Each row is a point on a landscape with many valleys, with its height.
From any point a ball rolls to the lowest of the 2 points nearest to it. It stops when none of these is lower. Distance is the straight distance between rows; heights are no part of it.
(287) h=467: [ 19.9   6.6 -20.1 -11.3  17.3   2.5  14.2 -43.8  -4.5  15.2  -8.8   7.6
 -17.9 -34.1 -12.1  34.7  16.4 -21.3  11.1   8.5 -28.1 -16.8   0.5  29.0
 -21.3 -17.5 -16.9]
(460) h=348: [  6.7  23.6  64.5  36.6  -0.3  -0.1  11.2  52.5 -11.3  -6.7  25.8 -22.6
  17.3  34.4   7.8 -48.2   0.5  -7.1 -17.9 -25.1   5.4  33.6  -6.6 -27.0
  -1.9  14.5  28.4]
(115) h=736: [-34.2 -45.1 -49.3   3.0  -4.2 -35.5  16.5  -0.3  29.1  35.0  22.4   9.5
 -28.6 -38.5 -44.3  32.7  -8.5  26.1 -26.3   6.8  27.7 -48.3 -22.5 -33.5
  29.7 -33.5  -8.1]
(158) h=92: [ -1.7  28.3 -49.9 -28.9  -2.5  10.1  15.4  25.5 -19.4  -7.2  14.8 -24.0
  22.2   0.2   8.0 -16.0 -17.2   0.4  17.2  18.1  17.1  12.5 -29.8 -14.9
 -25.8  13.8  -6.3]
(1114) h=624: [ -3.2   1.9  30.2 -25.5   9.2   6.1  -4.7  -9.2  18.7 -28.5   4.5   9.7
  13.4  26.7  15.5  -0.4 -29.5  19.2  -2.9  21.5  -0.5  23.9  19.4  27.0
   7.5  26.4 -16.7]
(558) h=648: [ -6.7 -21.9 -26.1  29.9  33.8 -23.2  21.1  18.4  -3.5  42.9  24.5 -15.1
  -7.5 -38.0  -9.7   5.2  40.3   2.1  -0.2 -31.6  29.4 -18.7   4.8 -35.6
   7.2 -21.5   7.5]
(715) h=530: [ 27.1  14.5  21.7   2.1 -48.4   8.8 -26.6  13.3  -6.9 -56.3 -25.5  -7.4
  28.2  45.9  22.2 -26.2  -3.4 -31.3  19.2 -11.2  -9.4  39.7 -27.9   1.1
 -24.3  52.2  35.1]
(289) h=453: [  2.1   5.7  22.8 -61.2 -51.6   5.1  -3.5  18.5  -8.3 -16.6 -81.3 -14.5
   6.3  35.9  21.5   7.5  15.8  -7.3 -42.9  21.7  35.8  14.7   1.7  48.5
  40.5 -18.9  -0.3]
(1085) h=95: [-33.1 -14.6 -48.6   9.5  39.4  15.7  14.1   6.1  -3.3 -19.4  14.7   8.5
 -12.4  22.9 -21.6  39.6  30.5  21.6  73.4  -2.2  -7.1 -10.1  19.4  -2.1
 -12.8  35.8  -1.8]
(491) h=322: [-12.1 -10.4  17.2 -12.8  13.7  -4.1   6.5  18.8  32.1  31.4  17.2  42.9
   3.4  34.3 -16.8 -30.1   8.1  15.6 -30.0  -1.5  33.2  31.3  19.7 -10.3
  -4.8 -19.3 -17.5]
(240) h=505: [ 11.2  48.5 -16.6   9.1  -5.9  -6.1  -4.9   1.2  19.1   6.6   0.8 -24.1
  23.3 -32.2  31.7 -20.8  -1.5  -8.7  16.7 -25.4  15.2  -1.9 -14.8  -1.5
 -10.4  -6.1  -7.1]
(39) h=267: [ -9.3  23.7 -28.7 -11.1 -17.6 -26.8  17.2 -16.8  29.9  25.8  10.6 -32.6
   0.0 -45.7 -10.8 -13.8 -30.4   8.6 -23.4  -1.7  11.6  -9.9 -16.7 -17.6
  17.8 -19.5 -18.4]
(121) h=820: [ -8.2  -3.2  10.2 -29.0 -44.9  32.3  28.0  51.1 -11.8 -51.4  21.4   4.3
   4.2  17.9  19.7 -20.5 -26.7  -6.2   2.2  28.2  14.8  10.7 -49.5  -5.5
 -22.9  24.9  -5.2]
(538) h=781: [ -4.3 -14.5  35.4 -28.8 -30.2 -27.4  15.6  21.4  15.0 -41.1 -16.9 -13.9
  19.6  22.6  28.7 -26.9   9.4 -38.9 -13.9   5.8  -6.1  38.0   2.9   3.7
   3.1  25.6  20.8]
(1057) h=760: [ -1.1 -18.6  35.1  -5.3 -44.4  11.2  -3.1  44.2   0.2 -51.6 -11.2  11.0
   6.1  18.1  34.5 -27.0 -33.4  -3.5  13.9   9.0   0.5  11.5 -27.2  -3.9
   6.2  27.5  11.4]
(180) h=757: [-30.5 -44.8  18.5  15.8  42.5  -1.2 -16.6 -13.8 -26.5  -2.4  10.6  27.7
 -46.5   1.0 -41.7  39.7  12.2  51.1  32.9  28.1  -9.8 -34.9  45.6   2.3
  47.8  15.3   9.4]
(19) h=880: [ 29.0  54.1  -5.3  31.0   0.0  15.3 -22.0  -5.0 -21.2  15.8   8.9 -15.6
  19.6 -11.3  24.7  -1.8  26.3 -24.6  35.9 -56.1 -16.1  -7.9 -22.2  10.5
 -15.6  33.2  11.8]
(206) h=783: [  9.6 -47.7  -9.8  37.9   9.8   0.7  22.3   0.5  11.4   1.2  25.0  38.0
 -32.5   4.3  -9.2  51.1  65.9  21.7  50.8 -51.8 -28.2 -23.5   9.8 -30.3
  -1.6  41.0  10.1]
(300) h=150: [-14.5  36.1 -20.6 -49.8 -18.7 -10.4  10.8   8.3   9.5   2.0  20.1 -23.7
 -14.5 -36.8 -20.3   8.6 -58.7  18.8 -24.2  22.5  18.8 -12.6 -21.7  -6.6
  31.5 -21.8 -15.1]
(1045) h=347: [ -0.2  32.7  16.8 -42.9 -47.0  23.7   0.9   4.5 -12.6   1.2 -62.3 -12.3
   1.1  20.3  19.4   2.0 -13.4  24.8 -37.6  51.9   1.2  -7.0 -10.0  51.8
  42.1 -29.2  -2.1]
(490) h=78: [-21.0   6.0  -9.1 -15.1  29.3  -1.4  17.8  -7.1   8.5  15.2  19.4  14.8
  -7.4 -22.2 -45.7  28.2  -6.4   1.3 -15.4  23.9 -10.3   1.8 -11.8  10.3
 -18.4 -57.8 -17.7]
(379) h=275: [  2.5   9.3 -48.5  10.6  30.1  13.1   6.3  14.6 -32.2   3.1  32.1 -14.9
  25.9  25.0   3.1 -13.2  11.4  -5.1  46.9  -9.0  14.8   4.1 -22.7 -25.0
 -26.2  35.4   6.9]
(417) h=745: [  2.9   3.2  45.8  -3.1 -66.4   9.3  13.6  29.6 -38.8 -28.9 -33.9 -36.6
  24.8   8.7  31.3 -40.1  55.3 -51.6  -9.6 -23.0  10.4  15.6 -13.1  22.1
   1.0  15.9  39.6]
(393) h=258: [ -3.0  30.1 -36.4 -35.3  -8.6   8.3  17.7  23.5  -0.8 -13.7   2.8 -16.6
   1.3 -24.7   7.5  -1.0 -40.7  15.7  15.1  28.4  18.5 -21.8 -29.6  -2.8
   9.4  -7.4  -9.4]
(1090) h=346: [ 16.2  14.9  -3.8   8.1  14.7  -9.9 -17.3  -0.8   9.5  43.4   3.9  -0.9
  17.4  -9.5   7.2 -43.7 -17.1 -13.1 -43.7 -18.2  24.4   9.6   0.6 -17.9
 -17.9 -33.0  -2.5]
(1081) h=906: [ 13.6  36.1  21.3 -14.1 -57.5  27.3  17.0  10.8 -11.1 -40.7 -18.8   8.2
  14.6  15.3  32.9 -18.6   9.4 -10.7  14.8  -4.5   0.1   1.6 -37.9  40.4
 -29.6  30.5 -11.2]
(622) h=223: [ -0.7  18.0 -33.7  22.8   4.7  20.9  29.9  13.3 -10.4  -6.2  22.9 -26.8
  -3.6 -47.6 -29.3  51.3  17.9 -18.0  17.7 -16.2  -0.3  -5.2 -42.1  -3.0
 -27.1 -13.9   5.3]
(205) h=772: [-18.8 -34.6 -43.6  33.8  12.4 -24.3  21.2  11.9  27.2  55.9   9.8  35.1
  -5.3   8.5 -28.0  22.2  29.0  44.1   5.6  12.1   0.0 -31.2  -6.4 -27.2
  37.4 -10.4  10.7]
(1051) h=434: [ 30.8  14.8   5.3   4.3 -33.6 -13.9 -18.3  -6.5   7.8  10.4 -16.1   4.1
  22.9  -7.1  29.1 -51.1  -7.4 -18.6 -28.6 -10.2   8.3  36.9   0.6  -4.7
 -24.6 -28.2   0.4]
(714) h=403: [ 17.0  28.4 -24.3  -1.8 -41.1 -19.6  -7.7 -15.9  31.0  15.0  -6.4 -34.6
  26.4 -43.5  17.5 -43.4 -19.0   3.6  -0.2  -4.4  11.1   1.0  -8.0 -24.2
   6.6 -15.5   2.5]
(108) h=553: [ 11.2  25.2  12.5 -29.0 -23.5 -16.4  -5.6 -22.7  21.7  24.0 -35.6 -12.4
  15.1   6.7  -3.3 -16.6 -28.7  -8.4 -61.5  21.2  -2.1 -10.8 -16.0  30.5
  28.5 -28.1 -22.1]
(328) h=693: [-56.6 -47.3  -9.3  23.6  23.6 -25.8 -26.5 -18.2   6.7  35.3  -6.0  14.0
  -5.6 -10.5 -21.9   6.1 -18.8  44.9 -22.0  31.2 -12.3 -33.6  22.0 -16.9
  35.4 -35.9 -18.9]
(560) h=721: [-14.9 -69.5 -13.0   5.3  62.6 -25.4 -18.9 -19.3  14.1  17.0   8.1  25.4
 -19.4  10.0 -36.1  39.6  18.1  16.4  -0.5   9.7  13.7 -30.2  19.3  -1.4
  34.4   5.2  -8.4]
(242) h=861: [ 33.2  16.5  -4.2  33.3  27.4   5.2 -12.5 -27.9 -25.7  18.7  35.1  -7.4
  -5.7 -12.3  20.2   1.9  28.3 -22.4  41.0 -70.1 -29.0 -11.4  11.6  -2.0
 -16.4  33.7   5.3]
(235) h=756: [-17.8 -69.5  -6.5  31.3  10.8 -28.9  -3.5 -32.0  26.3   6.3  -7.5 -13.7
  10.0 -41.4   5.2  35.3  -2.5  -8.6 -24.2  -6.8   6.2 -47.7  -5.1 -13.7
   3.2   8.1 -10.2]
(1122) h=825: [ 30.9  16.1   2.0 -51.7 -19.0  33.9  -5.4 -50.7 -15.6 -23.1  -3.7   7.1
 -16.6  36.2  18.1 -16.9 -24.4   5.2   9.7   5.5 -13.5  20.7  27.1  40.3
  -2.9  28.4 -15.5]
(285) h=547: [-10.4  -7.3  17.3  -2.2  29.3 -13.4 -27.4 -26.7  33.3  -4.2   6.0  15.4
  20.0  16.0  12.9  -8.8 -45.5  47.3   0.8  23.6 -14.8  11.6  30.5  -6.8
  22.9  11.9 -13.9]
(850) h=389: [-35.1  -7.5   2.3 -13.8  43.6  -9.2 -13.5   7.0  22.5   6.9   8.4  26.0
 -14.8  12.7 -19.6   6.6 -16.5  42.7   1.2  34.8  30.1  -8.9  32.0   5.3
  26.3 -18.6 -14.7]
(447) h=374: [ 14.2 -11.2 -43.3  -2.9  49.1 -10.9  -5.4   5.8   5.8   8.0  17.3   1.1
  11.6  15.8   3.6   2.3  -1.5  12.6  33.9   1.8   2.0  -5.0 -12.7 -18.2
  -1.2   8.6  -3.7]
(919) h=683: [-17.9 -78.6 -15.8  61.7  11.9  -5.0   2.1 -12.1  23.0  25.0   7.7  10.9
  -3.9 -18.3  -3.5  31.8  42.2  20.4 -11.2 -33.9  13.2  -4.7  24.7 -29.0
   1.6  -2.7  -4.5]
(47) h=672: [ 10.9  12.7  35.2 -27.8 -66.0  24.7  23.1  16.0 -12.7 -38.9 -49.3 -15.9
   0.7  20.0  40.1 -18.7  38.1 -36.1 -24.9  -0.6  10.9  19.1  -1.8  52.9
   4.0  -7.0  10.3]
(1040) h=316: [ 22.2 -21.8  14.2  32.7  -5.3  -8.3   1.4 -43.2 -21.2  -0.6 -40.6  -2.7
 -25.9 -42.2 -12.8  50.4  -7.6   2.7  -2.4  26.3 -45.5 -54.3  -0.7  32.5
  26.3  -0.9  -5.6]
(898) h=270: [ -5.6  27.4   2.2  20.3  36.8  23.9  21.9  21.4  -6.5  26.4  41.1  25.6
  -3.5  22.5 -22.6  -2.7  30.7  13.9   0.3  -5.5  15.2  37.1  13.7  -0.8
 -27.4  -3.6  -8.3]
(571) h=780: [-16.6 -25.7 -17.8   1.5  31.5  18.9 -10.6 -29.8  -5.4  -7.9  10.7  44.8
 -38.4  24.9 -31.5  21.3  -8.1  57.4  54.0  22.5 -16.5  -4.6  44.7  14.5
  18.7  11.1  -9.3]
(514) h=257: [-20.8 -23.7   8.3  17.7  10.9  -7.6 -10.4 -44.4  -8.4  -0.3 -15.7  -1.7
 -15.5 -39.8 -11.3  38.1 -19.2  11.1 -22.5  22.0 -28.2 -49.1  16.6   4.8
  10.8 -30.2 -27.0]
(224) h=500: [ 26.4   2.1 -27.8  13.6  10.7 -10.1 -45.1 -35.7   7.3 -12.5 -11.3 -19.9
  24.3  -0.5  16.2  25.4  -7.3  -1.7  56.2 -28.0 -28.8  -5.8 -17.2  12.6
   3.6  43.0   7.9]
(430) h=571: [  3.5 -14.2  20.7 -41.3 -82.0   9.4  12.3  45.5 -18.0 -18.8 -62.0 -15.0
   0.0  27.7  24.4  -9.4  53.5 -27.0 -32.2  -9.2  29.9  10.4  -8.6  42.3
  34.1 -22.5  26.8]
(247) h=463: [-11.2 -28.3 -23.7  19.0  24.6   0.5 -13.4 -15.5  28.9  20.8   9.4  31.4
   8.5  11.7 -11.8   3.5 -15.3  52.3  18.4  12.6   7.8  14.3  24.0  -6.8
  26.9   3.4  -5.7]
(559) h=797: [ 22.4  -4.5  -7.6 -52.0  12.0   0.7  -5.8 -64.2   1.2   5.3  13.8  18.1
 -15.6  19.9  -4.4   4.7 -17.9   3.3   6.8   5.2 -17.1   9.3  33.3  28.5
   4.2  14.4 -19.5]
(733) h=289: [-40.3  -4.0 -30.6  -2.7  37.8   7.7   9.0  16.5  14.9 -18.8  10.3   2.7
 -13.0  -0.2 -12.8  29.7 -10.2  38.2  43.8  25.9   1.4 -13.8  24.6 -11.0
  11.9   3.3 -12.9]
(868) h=895: [ 17.3  53.4  -5.0  70.2   0.1  16.2 -38.8 -12.8 -22.1  21.0   5.4 -29.8
  22.9  -8.3   9.0 -12.2   5.8 -18.8  32.9 -83.4 -29.6 -10.3  -8.7 -15.0
  -0.8   7.3  28.4]
(957) h=428: [ 48.1  38.9   9.1  -5.3 -25.7  -3.1 -31.7   6.3   3.1 -16.8 -17.6 -11.4
  34.6  10.5   5.6 -25.7  -5.5 -26.6   6.4  -8.1   0.6  54.8 -17.2  -0.5
 -18.0  22.4  34.6]
(832) h=437: [ -7.7  51.5 -22.3  29.4  -5.7  25.4  33.5  13.5 -11.1 -10.3  23.2  -2.4
  15.2  18.3   4.5  -7.8  -3.9  -6.9  28.5 -23.5 -25.1  32.5 -26.4  -8.7
 -36.6  14.9  -1.9]
(439) h=911: [ 49.9  52.5  23.9  47.2  -5.6   6.5 -50.2  -1.5 -30.6  14.0  12.0 -36.1
  14.7   4.4   5.5 -37.2  -4.7  -5.3   2.9 -48.0 -14.5  12.8   2.9  -9.9
  -6.6   0.8  36.2]
(437) h=551: [ -8.4 -57.9   3.6   6.0  33.9  -6.2   9.4 -27.3  -2.6  -9.9  -1.2  15.7
 -51.6 -13.2 -36.2  63.4  14.8   4.6  23.7  16.6 -34.3 -18.6  31.1 -12.1
 -13.1 -13.0  -5.2]
(473) h=306: [ 22.9  30.2  -3.1  -6.1  -6.8   5.5   3.7  18.5 -22.8 -23.3   5.8 -19.9
  35.5  25.8  10.8 -30.2   4.6 -16.8  -4.3   5.2  15.7  34.1 -12.2   0.7
 -21.2  32.0   5.1]
(858) h=260: [ -8.9  41.6  19.9 -22.5 -18.4  15.9 -14.8 -22.7 -18.2   8.6 -46.4 -17.9
 -25.2 -13.5  16.3   0.8 -38.6  31.3 -31.2  52.9 -29.3 -30.9  11.7  41.4
  33.6 -31.8 -15.6]
(488) h=166: [-18.0   5.0 -27.3  14.6  37.2  -2.5  25.4   8.4  11.5  44.7  26.1  32.9
 -15.5  -2.0 -40.6  23.2  30.2  12.2   1.1  -0.9  16.3   9.9   7.3 -14.7
 -18.9 -46.7  -6.3]
(723) h=376: [ 29.5  -2.1   0.6  11.9   3.1  18.8 -10.9 -42.5 -24.0 -13.9 -23.1   4.0
  -6.2 -18.9  14.5  48.4  -2.0   2.1  35.5   1.0 -34.0 -44.5  -6.9  49.2
   7.5  18.7   0.1]
(830) h=685: [  3.4 -16.3  44.3 -21.0 -53.7  -5.2 -20.5  26.8  33.2 -47.0 -37.5 -15.2
  10.3 -13.3  24.6 -22.8 -47.5  -8.4 -15.3  33.6   4.9  20.0 -26.8  -8.1
  22.7  16.0  31.4]
(838) h=670: [-47.1 -53.8 -30.7  10.7  32.9 -19.8 -21.1 -33.8  17.5  20.8  -2.5  14.4
 -12.7  -4.3 -25.3   5.3  -8.0  10.3 -30.7  -4.3  15.7 -27.6  26.7 -13.6
  -8.4 -30.9 -35.5]
(400) h=455: [ 20.3  39.5  63.2  20.8  -0.8 -18.8   1.8  21.0   1.5  22.8  17.3 -25.2
  17.5  13.4   2.0 -53.5   2.2 -19.3 -55.3 -27.8  -8.0  29.2   4.6 -21.8
  -2.1  -6.6  22.2]
(320) h=591: [-23.5  29.8 -10.4 -28.5 -17.7 -16.5  -1.5 -21.1  19.0  36.0 -13.7  -3.3
  -9.6 -11.7 -17.3   4.6 -44.9  12.6 -67.1  33.9 -19.8 -32.3 -15.2   6.7
  32.2 -48.5 -29.8]
(925) h=715: [-10.9  39.9   4.9 -40.3   2.3  14.6  29.7  28.5 -10.8   0.9  20.9   9.6
 -22.4  10.1   0.7 -23.0   8.2 -30.1 -16.7  25.9   8.8  14.2   5.7  -2.2
 -29.9 -24.6 -25.2]
(755) h=755: [-21.0 -23.2 -36.7   0.5  20.0 -15.7   8.7  15.9  26.6  43.2  21.8  27.9
  -8.5   0.2 -30.2  18.6 -19.3  31.9   1.0  18.2  10.0 -29.5 -19.7 -29.4
  25.0 -36.2 -11.8]
(49) h=600: [  8.7  65.7   7.6  -2.6   2.4  27.7  24.4  29.8 -42.6   7.2  46.9 -17.5
   2.9 -24.0  -2.2 -22.2   7.5  -3.6  17.6 -12.7  19.8 -17.1  -7.9  -5.7
 -43.8  -4.7  -3.6]
(1082) h=445: [ 35.4  10.1 -16.7  -8.3  31.4  -6.6 -38.8 -15.1   3.4   2.3   1.4  -9.6
  24.2   9.9   8.0 -13.3   0.9  -7.9  34.6 -12.7 -11.2  17.1   5.8  -8.7
 -13.0  25.1  13.8]
(173) h=429: [ 21.5  29.2  -3.9 -15.7  -3.5  23.3 -26.8 -27.1 -24.6 -25.4 -43.3 -25.0
  10.0   4.6  18.6  12.1 -30.9  13.1  12.4  36.3 -25.6  -2.3  -4.3  52.2
  27.4   8.8  -7.0]
(734) h=688: [-21.9 -46.6 -15.9   3.9  56.2 -23.6   7.6  12.1   2.5  22.7  18.1  11.5
 -10.5 -13.6 -14.8  28.4  50.9  11.7  18.4   5.0  38.3 -31.8  16.8 -16.9
  12.0  -1.3   7.6]
(214) h=834: [  8.4 -27.8  51.6 -13.8 -48.2 -34.6  -5.0  20.8  14.4 -34.9 -39.9 -18.6
  17.1  -4.4  19.9 -27.8  25.4 -68.6 -12.0 -12.2   3.2  32.0   3.0   2.0
   9.6  20.3  54.7]
(1022) h=492: [ 25.2  32.8  -4.2 -15.6 -11.9   0.6   0.9 -23.8   9.5  -5.6 -47.8  -3.0
  14.5   4.0  23.8   2.1 -15.4  -2.6 -15.0  18.2 -11.8  13.8  -5.6  36.1
   9.5 -14.2 -20.5]
(258) h=151: [-12.7  33.2 -27.8  10.5  12.9  31.8  20.1   8.0 -11.1   4.6  11.4  -1.9
   1.2 -30.4 -27.5  43.5 -12.0 -22.8  -5.3   2.2  10.0  16.5 -26.9  21.6
 -22.9 -37.1  -2.6]
(985) h=554: [ 17.1 -43.2  -8.5  37.7  31.1 -16.7 -26.5 -20.3  25.7   6.6  -7.5  -6.7
  11.4  -3.5  22.4  37.9   2.0  10.4  39.0 -23.5 -36.1 -28.4 -14.2 -17.7
  22.2  44.1  15.1]
(513) h=508: [ -0.6 -36.9 -13.5  -3.5  27.4 -18.5  18.1 -28.0  -2.1   2.4  -5.9   7.8
 -40.2 -32.5 -16.9  33.1  15.3 -26.4  -9.3   1.6 -13.4 -25.6  19.0  -9.0
 -26.9 -40.4 -10.4]
(26) h=426: [ 21.0  37.7 -10.3   7.2  -4.9  26.0   7.0 -19.5 -20.5   0.4 -16.1   4.7
   1.8 -24.6   1.0  50.8  12.7 -11.1  41.1  11.6 -32.3 -19.7 -21.9  41.0
 -27.9  -6.7  -9.1]
(695) h=146: [ -1.4   8.6  23.7   4.3   1.7 -10.6  26.2  38.6   8.0  10.8  27.2  15.5
   5.0  30.4  -1.7 -43.5   9.0  -3.7 -34.5  -4.5  21.3  40.5  -6.1 -30.7
   0.9   4.0  -0.2]
(459) h=739: [-23.5 -71.8  23.7  21.7  49.8 -16.6 -22.2 -29.6 -15.0   5.4   1.0   6.4
 -31.4  -4.6 -24.2  49.5  -9.9  18.0  -4.6  12.4 -13.6 -45.5  27.9 -10.2
  36.3  12.3  -9.5]
(217) h=622: [-24.2 -59.3 -41.1  38.0  15.2 -33.3 -22.8 -36.7  22.8  28.8   7.9  13.4
  18.0  -7.1  -1.5   4.5  15.7  26.3  -8.9 -18.6  -0.2   4.5  38.6 -28.6
   3.2 -11.3 -18.9]
(406) h=835: [ 23.6 -16.7 -12.8  15.3  27.9   7.4  -4.5 -18.9  -1.8  29.5  45.4  27.6
 -11.6   9.2  -5.7  19.6  47.0   1.0  58.9 -57.3 -21.7 -12.1  19.6 -10.5
 -11.2  46.9   5.5]
(420) h=706: [ -3.5  10.6  38.0 -28.0 -17.5   4.0  28.6  24.6  21.0 -26.6  -9.1   3.2
  -0.2  -0.1  28.0 -23.9 -22.7 -16.6 -27.9   9.1  17.4  17.3   1.1  -1.3
  -2.6  -2.7  -7.4]
(913) h=774: [ -2.0  -1.9 -16.0 -48.6  29.8  12.2   1.4 -19.0   3.6  -8.5  21.8  33.3
 -27.5  36.0 -19.1  12.4 -12.2  14.4  -2.7  31.8 -17.3  15.0  34.9  14.6
 -11.1   1.2 -21.3]
(359) h=858: [ 21.4  29.3  10.7 -33.4 -31.2  45.1  -4.7 -26.6 -31.8 -35.9  -9.3  23.2
  -0.1  34.8  15.2  -3.6   3.5  -6.2  19.0   4.5 -20.0   9.8  -5.1  54.4
 -34.2  43.9 -15.8]
(1038) h=608: [ -8.9 -63.6  -8.3  43.1  18.2 -18.8  19.2  -1.4  15.8   9.2   6.1  48.2
 -46.2  -3.4 -41.5  45.2  42.6  19.6  21.7   2.8  -0.7 -13.9  20.5 -21.7
  -6.4 -17.0   5.0]
(351) h=190: [-14.5  14.1   3.1 -17.0  10.5  13.3  -7.5 -26.9 -14.7  -4.0  -6.9  -3.6
 -29.2 -27.7   3.7  16.2 -44.2  20.2   5.3  43.1 -28.0 -30.0  15.4  15.3
   6.8 -31.7 -20.0]
(1111) h=747: [-18.4  13.6  17.3 -49.7  28.0   1.5  14.9   7.6  13.3 -13.4   5.3  27.4
 -24.2  35.6 -11.0   5.3  -5.5 -18.1 -35.0  35.5  -4.6  21.0  14.4  26.5
 -34.0  -5.7 -31.8]
(399) h=595: [ 17.4  -1.3  38.9 -22.4 -37.9 -25.8   1.6  32.7  11.0  -9.3 -11.5 -19.4
  10.7  10.4   7.4 -43.8  -8.8 -56.0 -61.5 -10.7  18.3  37.7 -23.8  -5.7
  15.2 -25.1  35.6]
(937) h=535: [ 13.5  39.3  13.6  28.3  10.0  25.7   2.3  22.9 -25.8   6.8  39.5  -1.5
  -2.2   8.1  17.6 -42.4   6.1  11.3  22.2 -36.1   5.9  -6.4   3.0 -20.7
 -27.9   8.3  -1.0]
(489) h=698: [ -4.0 -67.6  -0.7  61.4 -12.5  -0.5  26.8   1.3  33.3  21.2  -5.0  44.5
 -44.8   7.3 -25.3  44.7  80.2  25.1  16.0 -32.0  -7.0  -7.6  22.1 -34.0
   7.8  22.6  11.2]
(1147) h=536: [ 22.8   2.5  63.6  13.5 -20.8 -17.6  24.6  41.2 -24.4  -1.2   3.4 -19.8
   3.5  16.1   9.9 -55.7  11.1 -49.2 -65.1 -23.4   4.8  17.2 -17.7  -8.5
   4.9 -19.2  33.7]
(628) h=363: [ -7.3  24.1 -23.5 -18.6   9.6  24.2  -0.6 -11.0 -19.3 -36.0 -14.7 -16.2
   1.5   8.5  -1.5  16.8 -22.8   9.0  29.0  23.2 -22.0   2.8   2.8  27.3
  -9.0  23.4 -17.1]
(212) h=537: [ 38.7   9.7  20.8 -19.9 -44.6 -22.3 -35.1   0.2  23.0  -0.4 -45.3  -3.5
  21.4  -3.8   9.1 -43.7 -29.1 -27.7 -33.1  20.6  16.9  29.1  -9.8 -37.9
  -3.9 -15.6  32.5]
(419) h=669: [  0.6  38.4  19.0 -33.3 -25.5  18.3  43.1  38.9 -26.6  -4.8  38.0  -8.4
 -11.8  -5.4  12.3 -21.8   7.0 -25.4 -20.6   2.9  39.5   0.8 -16.2  -2.1
 -42.0  -6.9  -6.4]
(927) h=271: [-17.1  -3.3 -14.7   2.1  28.8 -16.5   1.5   3.3  13.9  55.3  22.1  24.6
   1.1  14.3 -15.3 -39.3  12.0  -5.0 -41.0  -9.5  22.4  12.1   8.1 -36.4
 -15.0 -37.2 -23.0]
(631) h=686: [ -6.3 -28.4  58.8 -50.8  -5.5   4.9 -11.8  -4.7   2.1 -55.2 -17.6  -1.0
   7.7  21.6  20.0  -3.2 -27.1 -12.7 -32.2   8.2  -0.9  22.0  10.6  47.9
  20.0  33.4  -1.0]
(1089) h=727: [-14.2 -43.8 -22.4  28.3  22.5  -1.5   9.2 -11.4  28.6   5.1  10.9  13.5
  -4.4 -47.0 -11.0  40.3  -3.3  16.1   1.2  -3.5   0.5 -17.2   4.2 -17.3
   2.1  -6.6  -5.9]
(64) h=878: [  3.3  17.1  22.7   0.3 -61.7  34.9  37.2  46.1 -19.3 -39.2  15.8   2.4
  14.9   0.8  22.5 -36.8  -6.4 -29.0   6.4 -23.2   3.9  10.0 -53.6  -1.4
 -27.0  19.9   2.9]
(545) h=637: [ 22.6  41.6  30.5  13.8 -61.0  13.5  -2.4  30.1 -44.3 -42.8 -32.4 -32.6
  30.4  42.9  17.1 -45.0  20.5 -36.0  -3.2 -22.6  -4.3  19.8 -12.3   6.3
 -22.2  44.2  33.1]
(624) h=546: [ 18.3 -41.2 -18.4  24.0   9.2 -22.2 -42.9 -19.7  31.4  25.9   6.3  17.5
  28.7   9.7 -12.5 -19.1 -10.7  24.3  14.0 -17.9   4.4  31.3  29.2 -35.4
  -7.2   2.1   1.4]
(499) h=713: [-43.6 -72.7  -4.7  19.0   4.3 -34.9 -15.1  -0.8  11.3  20.8  -4.2  -0.4
 -16.2 -20.6 -32.5  34.8 -12.6  31.3 -37.8  24.1  10.4 -61.9   0.6 -35.6
  43.5 -28.6 -16.0]
(580) h=350: [ -6.3  26.9 -21.0  44.6  29.7  28.8  27.6  19.8  -3.8  23.8  33.2   5.8
   1.9   9.4 -16.5  20.8  22.1   8.0  30.3 -32.5  -6.6  22.8  -8.7 -12.8
 -19.3   7.4   7.6]
(792) h=615: [ -5.7   1.6 -16.8  45.5  44.2  -4.0  -9.8   4.5 -15.4  25.2  22.8 -28.0
   6.6 -23.4  -3.4 -18.2  27.3  -8.0  27.6 -43.4  22.4   6.7  17.4 -26.3
  -7.7  -7.8  16.0]
(657) h=570: [  3.5  25.3 -11.2  18.1   4.6 -10.3  -0.6   9.9 -11.9  27.1  27.0 -31.8
  17.5 -52.9  14.4 -30.6   4.3   0.9  24.8 -43.7  35.4 -17.1  -7.4 -27.2
 -19.4  -2.4  14.0]
(1052) h=754: [-21.8  28.5  31.0 -57.6 -10.4   2.5  -5.3  18.8  23.4  -5.5 -10.7  -2.2
  -3.1  -8.9  22.0  -6.6 -42.8  -9.1 -43.1  36.4  30.4 -13.7  -8.8  13.1
   3.1 -13.7 -20.3]
(756) h=811: [-19.6 -19.7  31.6 -10.1 -40.6 -22.5  -0.3  28.5 -29.0 -43.8 -19.7 -31.3
  13.1  -6.2  30.8 -39.6  40.1 -76.3   4.8 -20.2   0.0  29.6   3.6  34.3
   5.2  11.6  55.2]
(1054) h=616: [  9.9  10.6  22.3 -30.9 -46.0  -2.9 -40.9  -0.4  11.1 -26.7 -42.6 -12.8
  15.9  -4.2  17.8 -18.0 -58.9   3.1 -32.9  42.4  -0.3  15.3 -10.6 -13.4
  18.8 -17.1  26.4]
(142) h=274: [-14.5  -2.0 -35.6  -3.3  22.8  29.6   0.0 -14.0 -33.8 -30.8  20.4   2.2
 -10.5  27.4 -23.2  24.6  -1.9  12.3  48.8  14.8 -30.1  12.4  18.8  10.4
 -26.8  39.5 -23.1]

Where does a ball stop that starts at each point below?
(459): (300)
(439): (351)
(631): (1085)
(1052): (1085)
(868): (351)
(64): (927)
(437): (351)
